Each row is a point on a landscape with many valleys, with its height.
A ball rolls from a point to the lowest of its 5 nearest points, and stops where none of them is lower. Distance is the straight distance between rows; heights are no part of it.
petud height 322: [ 88 187  59  70 151  82 151 121 131 166  67 121 133 177 157 104 168  98
 134 159 138]
lese height 279: [125 146 128 112 123 134 121 139 116 123 108 102 145 152 142 111 112 106
 137 158 106]
Gedu height 289: [111 179  80  79 148  93 154 123 119 151 100 121 134 169 167 101 151 112
 130 167 115]
gef height 403: [119  83  88  99 115 118 126 112 145 112  81 156  57 149 132  94 147 174
 134 153  95]
Riva height 222: [114 161 102 108 102 131 150 113 114 116 136 141 106 156 208  81 125 125
 131 178  78]
Ketil height 157: [115 162 167 139 122 138 157 134 124 138 146 136 193 108 134 158 129 110
 120  81 170]
Nupi height 89: [130 104 147 165 136 119  88 142 135 131 140 110 115 121  91 140  98 124
 117 131 130]
Voni height 51: [136  48 140 112 133 100  98 151 142 138  97 106  93 142 120 125 137 137
 138 145 146]
Konun height 677: [170 136 148 182  86 139 140 124 118  85 241 175 123  59 141 133 117 129
 115 118 104]
dumi height 313: [136 107 133 109 135 126 113 143 130 135  91 100 113 156 111 118 125 113
 131 159 116]
danu height 100: [146 129 160 140 180 159 124 147 131 156 132 126 173 106  80 201 115 168
 111  86 168]
Noga height 125: [120 130 151 162 160 131 117 137 137 150 130 117 159 118  84 173 108 137
 112  94 151]
ribas height 333: [169 133 141 184 128 135 118 137 130 115 192 139 136  79  87 164 103 157
 116 109 112]
mele height 184: [122 166 166 153 108 186 177 103 107 123 157 168 168  88 133 104 145  48
  98  97 134]
Bonat height 491: [126  63  99  83 125 110 115 125 146 119  72 136  87 150 130 110 161 164
 146 151 129]
detar height 579: [127 144 134 170  60 168 125 106 128  91 196 167 123  83 159  88 112 102
 133 138 107]
gokog height 250: [110 155 160 143 104 151 155 118 119 121 154 138 185 102 136 131 142  80
 126  98 158]
per height 120: [200 135 174 157 148 175 135 157 123 121 174 121 147  83  76 195 110 160
 122  87 139]
bufim height 538: [137 144 135 175  73 137 103 128 137  94 186 144 118  91 147 107  82 116
 142 150  97]
zegi height 572: [ 99  71  72  88 112  96 115  96 152 114  66 147  66 161 147  97 150 189
 155 139 123]
buz height 392: [106 150 131 133  94 168 141 102  98 104 145 128 170 120 167  85 126  79
 125 130 127]
Sudek height 163: [117 160 153 159 127 124 124 136 131 129 140 120 166 109 111 151 109 120
 120 105 144]
dum height 306: [126 162 108  93 142 123 141 135  99 136  96  90 160 164 150 110 133 106
 132 155 119]
dopo height 181: [115  77 148  90 170 114 113 143 135 163  77  75 134 167 106 153 140 116
 137 118 178]
Gosi height 228: [138  49 152  93 141  86 105 159 145 139  77  93 114 149 123 141 154 141
 150 135 167]
muruz height 263: [123 158 106 105 118 126 136 129 103 119 122 113 138 152 175  90 118 111
 126 172  99]
tov height 283: [ 78 196  57  78 117  90 152 109 138 144  90 145 111 175 180  90 162  97
 150 163 118]
bep height 236: [101 163 140 115 136 134 133 128 125 140 102  82 189 156 120 137 115  99
 138 121 152]
siro height 586: [143  60 107  82 108  61  90 149 169 102  58 122  90 144 129 143 146 198
 179 147 145]
Luru height 318: [ 95 186  78  80 143  93 167 119 102 164 102 117 149 165 194  97 165  86
 131 158 128]
neb height 195: [155  93 153 167 162 151 110 138 127 140 146 111 144  90  72 186 121 175
 118  88 142]
tovom height 291: [130  71  98  59 157  92 124 136 132 144  46  93 129 167 119 132 181 141
 151 133 166]
punuz height 482: [129 141 143 174  79 151 139 111 119  93 190 164 146  83 146 102 125  81
 121 121 121]
Bof height 165: [108 157 153 143 133 125 132 136 128 133 122 109 177 132 109 151 111 109
 137 112 154]
Geka height 375: [143  59 144 180 154 138  78 137 130 130 156 109 121 101  85 168 116 175
 125  99 138]
metek height 337: [122 108  98  64 178 112 136 132 119 163  45  82 134 177 113 125 178 128
 132 135 150]
muvun height 220: [113 156 145 142 113 128 118 130 122 115 132 102 161 133 127 128 106  98
 135 131 135]
luf height 571: [145 147 144 188  88 127 104 125 138  91 214 161 116  77 128 130  94 137
 130 134  96]
gab height 490: [ 84 100  60  84 129  94 121  86 148 125  67 140  59 166 144  92 146 171
 147 137 129]
debe height 248: [182 116 150 180 139 150 114 143 128 109 193 127 127  78  62 178 109 169
 118 102 116]
Roziv height 205: [128  69 141  92 155 115 112 145 132 153  74  84 125 162 103 135 150 119
 139 134 160]
bisu height 179: [126  76 147 162 168 143  98 135 125 148 134 102 139 116  84 175 120 158
 117  91 158]
sopil height 531: [136  54 109  92 107 115 113 132 148 115  85 140  69 144 130 108 150 168
 149 160 117]
Dof height 251: [104 172  91  96 116 108 161 114 114 136 123 142 121 165 200  88 140 116
 134 173  95]
Tonin height 320: [106 157 125 110 120 140 138 124 103 119 122  94 185 147 160 113 123  88
 139 132 138]
Nodon height 300: [ 78 133  60 105 114  96 137  87 159 129  75 150  43 170 143  79 136 161
 137 141  94]
Geki height 271: [132 128 118 104 122 131 119 137 124 126 100 123  99 150 134 100 120 129
 134 176  90]
neker height 317: [108 169 142 137 113 188 167  89  99 113 142 148 178 105 139  94 146  52
 108 103 131]
mogeb height 158: [120 104 152 161 149 122 100 137 134 141 128 104 137 120  90 158 107 135
 112 113 142]
vaze height 316: [154 148 147 181 101 132 131 141 123 106 201 154 141  75 123 146 111 130
 121 105 124]
gug height 88: [162 161 175 131 162 157 144 160 122 147 149 138 191 104 109 194 112 146
 108  77 167]
bage height 111: [115 171 167 134 150 132 147 137 130 149 138 136 193 113 112 179 112 125
 114  81 172]
bemam height 288: [139  65 139 126 121 123  95 145 148 133 107 114  82 135 109 115 116 128
 127 151 127]
Luku height 508: [161 141 164 175  93 156 154 121 109 106 221 176 128  62 148 119 128 100
 103 102 119]
takuf height 401: [ 93 121  54  73 160  85 125 102 132 153  57 134  97 170 127 102 171 138
 132 138 141]
nama height 447: [137 149 139 175  90 131 102 133 136 101 180 132 120  98 135 120  88 118
 130 147 111]
fefov height 145: [ 99 115 155 118 174 129 109 133 134 165  92  80 163 159  94 171 110 114
 126 106 171]
dese height 368: [136 123 142 180 106 125  87 137 137 113 160 129 101 107 106 122  80 129
 127 140 104]
Gotu height 233: [ 83 184  54  85 128  91 143 101 151 141  80 151  82 174 161  86 151 124
 142 158 107]
zela height 187: [116  73 158 142 159 115  96 138 136 156 110  92 125 143  93 147 109 127
 118 110 155]
Sol height 262: [130 134 110  84 159 121 140 136 119 147  73  87 138 170 118 117 144 115
 120 152 122]
vonu height 397: [109  99  68  60 174  94 126 115 127 156  41 110 125 171 125 124 193 143
 143 126 166]
sabu height 189: [113 125 142  95 165 136 128 140 129 161  76  70 156 170  98 148 126 101
 132 124 157]
Vav height 182: [118 158  94 125  99 125 154 118 134 114 121 155  69 154 177  84 115 153
 137 176  57]
Gura height 437: [177 144 148 181 111 138 129 139 119  97 221 151 125  72 105 155 109 153
 125 119  99]
mak height 138: [ 86 175  80 122  91  95 160 101 154 110 105 158  45 168 175  70 133 140
 144 159  62]
kom height 193: [139 154 181 135 134 156 167 135 114 136 173 155 182  90 149 156 134 109
 104  77 165]
fuli height 406: [160  67 148 185 145 143  86 135 128 113 177 117 111  92  70 166 118 177
 123 107 127]
feg height 329: [126 150 146 169  99 128 115 133 128 105 164 135 148 101 130 124 102 110
 131 130 122]
Vekeg height 70: [140 145 144 184  70 141 121 120 133  87 221 176 114  76 149 114 105 115
 132 132 106]
zag height 284: [125 111 103  92 137 118 125 131 129 130  83 133  91 157 126 102 139 144
 132 170  98]
Biviv height 364: [163 100 136 195 130 143  94 133 130 110 190 133 105  86  70 156  99 166
 119 117 109]
kefo height 196: [133 130 129 133 102 140 106 141 131 119 127 117 104 133 139 105  94 121
 137 172  90]
Tuzar height 301: [131  40 153 146 149 104  81 147 134 145 128  98 110 133 114 148 121 147
 122 112 155]
das height 230: [136 146 147 175 125 124 116 138 131 112 167 128 143 102 108 153 100 135
 115 109 127]
Nosek height 338: [125 143 126 146  71 161 127 113 118  95 170 134 110 120 189  79  94 115
 143 168  82]
rap height 662: [110  70  68  83 110  76 102 100 155 105  61 128  83 160 154 114 141 206
 172 138 130]
tada height 177: [170 148 187 140 135 179 168 141 101 138 191 154 172  87 151 159 128 105
 102  60 153]
gar height 76: [174 152 169 145 155 159 142 157 127 134 165 130 173  93 100 193 111 160
 115  85 144]
Tik height 348: [133 147 161 164  90 169 164 109 115 112 184 173 147  79 143 101 144  67
 101 101 129]
nar height 227: [119 148  97  98 125 124 140 122 129 124 101 142  92 159 155  91 133 147
 127 173  80]
kido height 405: [116  76  74  69 146  96 118 118 138 131  62 131 106 161 129 113 171 162
 148 140 142]
luv height 119: [196 130 183 139 166 186 124 158 130 142 155 120 160  89  67 211 107 159
 118  87 162]
siz height 311: [104 153  69  77 155  93 139 118 132 148  69 138 104 177 135 101 161 130
 128 154 113]
Vofi height 330: [161 148 173 169 104 175 176 116 102 127 208 176 132  75 137 115 136  63
  85  94 117]
zaga height 122: [108 109 158 138 183 139 110 132 131 166 111 102 159 132  81 185 111 145
 112  95 173]
Gete height 169: [ 86 175  75 102 109  95 149  99 151 126  98 158  62 172 167  83 138 138
 139 168  74]
vud height 257: [173 140 182 161 116 168 168 128  97 127 211 165 146  76 144 138 137  93
  94  77 130]
pefu height 66: [147 160 188 148 134 187 190 119 102 146 185 168 156  92 137 137 137  64
  83  74 144]
pera height 216: [121 125 141 147 123 125 102 138 134 126 130 103 124 131 105 122  97 110
 122 147 119]
malo height 308: [104 133  71  83 142 104 132 107 140 139  72 145  82 166 132  97 156 147
 133 160 106]
Kifud height 139: [169 152 168 164 124 146 155 139 114 120 192 147 165  82 132 161 124 127
 113  85 136]
fuma height 428: [130  63  92  68 128  69 105 133 148 111  52 121 115 153 128 136 167 182
 171 143 161]
tapu height 336: [125 145 138 147  88 142 114 130 127 100 154 127 140 119 153 103  94 102
 144 151 113]
rik height 315: [113 156  84  70 181 109 147 132 112 170  56  97 142 184 127 124 167 113
 129 146 130]

For each start below, name the point where the ball stops.
zegi: mak
rik: gar
dum: gar
takuf: mak
Bonat: mak
Gedu: mak
rap: Voni
Tonin: gar
nama: gar

Call two points neighbours if one is among the 5 nearest of the other. Go from one point of each pair to the other, from neighbour to neighbour, staying as low as possible. Name the highest point that can't be avoided.
Vekeg and pefu: punuz
gar and kefo: pera
mak and Nupi: Geki
Voni and gar: Roziv
gar and Nupi: mogeb
gar and pefu: tada
